Each row is a point on a tangle of strands that fork, close into loops and nearly touch. The rows are in no order.
In the rows, 128 means zero.
Two points are linked if the straight distance between their rows is under 90.8. Some points are linked to none.
J583: [136  91  72 133 179 157 123 139 164  81 106 141 139 123 170  97 119 181
 195 123 151 150]
J948: [128 131  99 146  92 118 101 166 143 121 192 113 161  62  99 130  73 145
  78 171 134 128]
J802: [133 154  88 160 133 163  97 111 118  95 116 144 166 110 133  96  75 132
  94 140 145 181]
J581: [118  95 110 181 169 208 125 122 156 100  71 119 120 162 141  87 134 137
 141 103  61 155]
J121: [157 112 143 189 166 123 109 121 121 165  69 117 128 180 114 149 160  64
 172 120 121 107]
J109: [135 138 158 104 118 109 146 127 100 148 128 154 112 149 143 139 159 138
 129  93 158 114]
J937: [120 168 119 129 104 190 168 165 127 154 138 178 149 126 131  86 120 144
  92  89 123 100]
J883: [123 135 109  72 146  91 120  78  88  85 133 154 128 123 162 120 126 142
 120 123 187 164]
J67: [135 108  67 135 155 147 118 141 135 112 145 153 169 101 155  97  80 170
 135 128 188 167]
J972: [182 187 117 189 143 123 107 145 123 186 105 153 131 155 152 139 151  94
 174 104 167 116]
J776: [124  43 118 114 101  73 113 163 121 119 169 113 142  80 114 149 125 150
 109 137 172 105]
J396: [135 156 144 159 132 164 154 142 153 152 121 124 108 156 117 141 137 107
 148 130  73  91]
J285: [133 151 111 181 118 151  94 121 114 119 111 127 169 102 101 120  74 112
  66 144 133 166]
J874: [ 93  99 137 126 172 140 114  50 123  97  76  93 117 157 138 107 147 101
 124 133  93 194]
J528: [117  20 132 137  99  87 103 174 135 117 146 100 144  78  89 145 126 154
 101 131 143  97]
J499: [111 131 163 145 142 140 126 108 155 161 110  85 110 156  83 159 141  73
 153 163  52 112]
J314: [111  98 169 115 115 142 168 155 169 129 135  94 103 130 105 135 152 159
 136 132  65  97]
J957: [156 120 124 131  99  69 110 181 142 149 163 107 133 100 110 153 123 144
 164 152 152  81]
J102: [162 170 134 153  80  84  99 170  97 174 156 135 147 107 107 150 117 111
 106 127 179 102]
J320: [ 94  96 118 116  91  93  87 134 115  91 177  83 135  65  91 132  93 139
  60 177 119 142]
J442: [141 139  72 149 143 157 120 144 135 124 125 166 177 108 147  92  85 156
 119 118 166 163]
J918: [139  95 143 105 119  61 110 122  95 132 117 126 129 126 126 147 148 128
 152 114 182 113]
J413: [130 115 155 157 152 156 145 107 112 166  99 149 117 183 108 144 155  80
 113  98 105 128]
J451: [118  85 136  99 149 120 142  82  87  97  88 173 136 150 160 111 146 146
 103  69 178 168]
J993: [106  92 125 127 149 169 135 112 132  83  99 129 125 139 140  97 133 161
 120 104 106 159]
J16: [134 104 181  87 111 116 180 139 114 163 132 149  96 173 141 135 192 152
 137  83 141 116]
J95: [175 209 103 179 124 125 109 157 132 181 126 161 142 136 153 137 126 112
 156 108 163 120]
J34: [126 116 128 141 112  98  86  93  86 112 107 127 161 103 104 136  95 101
  60 134 173 166]
J387: [159 207  93 153 119 134 114 153 125 165 130 178 154 127 157 121 110 124
 130 107 171 132]
J903: [137 177 136 128 137 200 177 139 145 171 148 172  92 184 142 124 157 104
 135  89  79 111]
J674: [120 176 112 113  89 166 146 174 140 127 184 155 149  85 123  95  93 155
  87 133 125 103]
J224: [145 202  98 186 133 204 132 141 156 142 127 133 134 139 125 112  97  91
 127 146  74 119]
J826: [140  47 160 133 110  72 120 154 122 136 104  95 131 125  91 150 153 137
 154 111 142  82]
J879: [113 102 137 113 159 158 156  64  98 104  86 158 122 170 161 104 150 125
  96  80 133 187]
J877: [130  95 128  82 114  52 109 128 114 116 146 119 123 106 134 146 139 141
 161 136 178 109]
J622: [153 132 100 171 164 132 104 123 162 102  91 111 142 127 131 126 116 123
 170 148 112 140]
J273: [168 179 115 188 152 133 102 114 107 168  92 153 135 161 142 142 133  63
 142 120 152 135]
J305: [141 172 122 114  85  96 110 152  89 150 170 164 141 103 131 132 112 129
  85 113 195 118]
J68: [124 145 147 144 115 183 170 154 119 163 122 171 135 151 127 113 136 124
  95  77 117 103]
J664: [120 116 115 152 168 184 132  73 103  99  80 158 130 164 153  94 132 110
 101  88 120 176]
J600: [154 161 118 170 148 113 101  97  89 145  85 154 151 153 142 139 128  79
 118 116 171 152]
J190: [132 109  90  77 162 113 139 134 141  82 138 145 113 120 182 112 136 184
 197 124 170 123]
J86: [167 139 133 166  94  79 101 173 123 168 144 115 157 110  94 159 110 118
 129 140 161 103]
J838: [120 204 145  84 112 157 179 121 150 132 182 124  87 141 140 131 137 141
 132 154  70 119]
J394: [119 107 160 154 150 189 160 109 127 156 108 153 115 180 113 132 151  98
  97  95  80 147]
J216: [127 131 116 160 129 131 104 165 186 105 120  61 126  97  96 137 107 146
 166 185  63 108]
J778: [125  75 113  92 106  57 104 132 104 112 163 115 138  80 127 148 120 142
 123 148 182 122]
J843: [140 118  81  96 174 142 144 134 150  76 118 162 116 133 191 100 136 180
 206 110 157 136]
J436: [116 114 149 153 136 205 172 136 139 143 110 151 120 163 120 112 140 122
 102  87  78 130]
J92: [117  79 179  85 105 137 189 174 160 127 151 124 106 131 119 126 171 179
 129 101  96  90]
J155: [120 200 148  84 105 182 195 138 139 144 185 154  97 148 149 115 141 145
 110 118  90 122]
J829: [109 180 131 139 141 168 122  81 147 126 135  94 107 145 107 129 118  81
 128 181  46 145]
J365: [134  87 148  93 137  62 112  93  88 124  95 134 130 141 146 138 160 126
 154  99 187 134]
J641: [115 101 178 103 125 142 177 123 146 143 117 117 101 158 117 139 171 134
 131 119  86 124]
J148: [126 103 162 141 156 122 134  86  97 162  82 137 123 184 119 149 164  74
 127 100 135 138]
J639: [135  79 170 113 122  73 129 129 111 145  99 103 121 145 114 146 173 127
 174 105 148  96]
J74: [103 115  96 125  88 117  91 153 129 100 204  96 148  55 101 125  70 151
  67 190 127 144]
J830: [114 105 129 135 105 107  98 126 121 106 131  95 143  87  91 137  96 131
  83 156 128 134]
J130: [104  45 132  77 112  75 136 168 165  95 177  83 104  83 119 139 142 183
 161 155 120  76]
J985: [131  93 178  87 115 118 184 158 137 145 133 136  97 158 143 128 189 168
 161  85 123  92]
J63: [ 95 117 144  78 128  96 118  58 105  97 112 103 128 120 127 124 128 124
 109 140 131 174]
J353: [130 129 129 154 129 142 128 165 191 113 114  72 112 115 105 136 127 146
 188 169  53  85]
J189: [141 123  73 101 144 109 121 135 121 113 157 158 145 100 174 123  99 163
 147 132 207 149]
J869: [121 171 162  79  81  79 138 123  97 147 175 122 108 114 120 149 137 121
  94 139 146 107]
J707: [137  94  97 149 163 157 129 159 177  92 100 124 131 123 148 103 128 170
 189 125 112 122]
J143: [127  69 137 109 157  86 116  84  89 103  76 147 136 146 143 129 151 131
 131  90 187 152]
J803: [101  34 124  68 130  73 129 143 146  92 156  89 109  91 130 133 145 179
 164 145 142 109]
J335: [138 183 115 132  86 127 119 168 130 134 187 130 155  80 107 127  81 132
  79 161 140 109]
J599: [100  91 130  67 132  82 115  70  88  85 130 128 129 111 138 122 126 141
  98 122 171 172]
J905: [ 97 108 133 118 130 118 101 107 146  95 110  68 122 104 106 123 118 140
 133 171  81 144]
J785: [128 221 121 164 114 180 131 122 130 151 150 133 127 130 105 140  94  81
  98 164  82 118]
J510: [126 183 136 154 145 158 125 111 159 158 133 100 100 154  92 155 123  65
 148 177  42 108]
J193: [142 126 136 159  99 100 104 148 130 141 125  99 151 104  88 153 104 112
 109 150 129 106]
J29: [120 205 134 153 103 160 126 106 105 142 149 130 134 120  98 143  86  85
  63 162 102 134]
J546: [119  99 121 165 178 202 132  90 129 105  75 131 117 175 145  87 137 117
 116  95  74 172]
J902: [142 101 116 114 101  97 129 200 154 130 189 121 131  86 124 140 123 167
 150 144 151  71]
J596: [118  63 128  86 101 100 149 197 160 112 197 116 114  80 129 129 141 186
 144 136 141  64]
J598: [130  85 104  63 155  82 134 132 145  88 141 127 103 116 169 129 148 182
 200 131 169 112]
J891: [142 171 143 134 119 131 136 131  98 169 124 166 109 158 152 134 155 113
 135  87 160 108]
J789: [135  84 101  65 135  47 112 133 119 116 161 121 112 101 163 145 138 161
 189 143 204 116]
J363: [143 176 108 137 125 149 138 138 112 145 119 185 138 139 166 112 127 124
 128  87 165 122]
J194: [140 171 135 157 131 190 160 166 151 178 134 157 107 169 124 133 140 100
 149 105  79  79]
J269: [118  88 102 179 160 190 118 159 178  93  80 111 129 138 134  89 124 165
 168 121  62 134]
J20: [126 192 107 138  99 192 151 167 146 144 154 159 152 108 121  91  95 141
  99 123 109 101]
J607: [136 141  96  79 131  80 110 109  96 104 153 158 129 109 169 130 117 144
 130 131 204 148]
J389: [138  49 152 154  95  75 110 172 126 140 122  93 144 106  77 152 132 135
 124 126 137  83]
J479: [121 129 163 156 127 142 137 128 137 153 112 104 118 145  92 156 133 101
 124 141  79 103]
J836: [119 148 132 108 117 144 144 127 125 102 148 139 124 117 132 110 113 151
 103 126 121 129]
J105: [113 196 145 105 125 162 152  95 140 135 159 111  97 141 120 135 127 101
 124 172  62 138]
J128: [122 192 136 105 125 172 178 128 129 151 158 168  99 163 158 117 146 129
 117 102 103 123]
J222: [158 180 110 159 121 103  91 112  81 151 115 164 165 124 137 138 100  96
  88 117 196 158]
J748: [132 177 128 175 111 138  99 106  96 140 117 128 159 114  99 142  80  83
  58 151 135 154]
J780: [115 112 181  82 123 131 177 101 120 163 125 136 103 172 122 146 179 108
 111 123 110 153]
J915: [140 190 109 104  94 104 113 145 110 127 182 149 137  90 136 133  91 136
  96 148 166 124]
J221: [157 203  99 151 111 123 106 131  98 151 136 175 166 118 146 125  93 108
  94 118 189 155]
J782: [138 154 118 153 142 161 151 158 196 115 123  96  99 138 129 129 134 142
 203 157  47  84]
J437: [104 116 163  85 130 118 153  72 112 126 115 121 112 148 128 134 152 115
 100 128 118 170]
J644: [ 84  99 157 100 160 127 121  55 146 105  90  71 110 147 137 115 150  97
 155 149  74 191]
J571: [111 126 109 142 127 124  88 129 155  91 122  71 128  94 106 126 101 148
 141 188  88 144]
J312: [133 104 144 142 165  91 104  75  99 140  63 124 138 164 133 137 153  76
 144 109 156 143]
J271: [ 83 107 145 121 149 124 104  82 150 107  93  60 117 128 117 125 132 111
 151 163  63 160]
J304: [108  95 145 140 178 112 107  51 111 119  59 103 131 165 130 131 151  63
 132 125 125 172]

A fork is a point with three links, a tip a point with one. Leave the first point through the second and follow the links. Name the first fork or tip that comes.
J451; J879: J877
J780; J641: J387
J148; J312: J782
J312; J148: J335
J437; J63: J224
J546; J664: J918

A piece is two or more points that can be reached from each other along the links. Count, over all rows, the pieces, the separate loops (a circle has one, a figure eight two, a Y none), the forks (points with three links) and the tips (points with one).
pieces: 4
loops: 5
forks: 5
tips: 3

Name the points in between on the shortest way along the links from the first point to the second, in order.
J273; J985: J972 > J95 > J387 > J363 > J891 > J109 > J16
J389; J451: J826 > J639 > J918 > J365 > J143
J905; J782: J571 > J216 > J353
J155; J510: J838 > J105 > J829
J74; J957: J320 > J830 > J193 > J86
J413; J305: J394 > J436 > J68 > J937 > J20 > J674 > J335 > J915
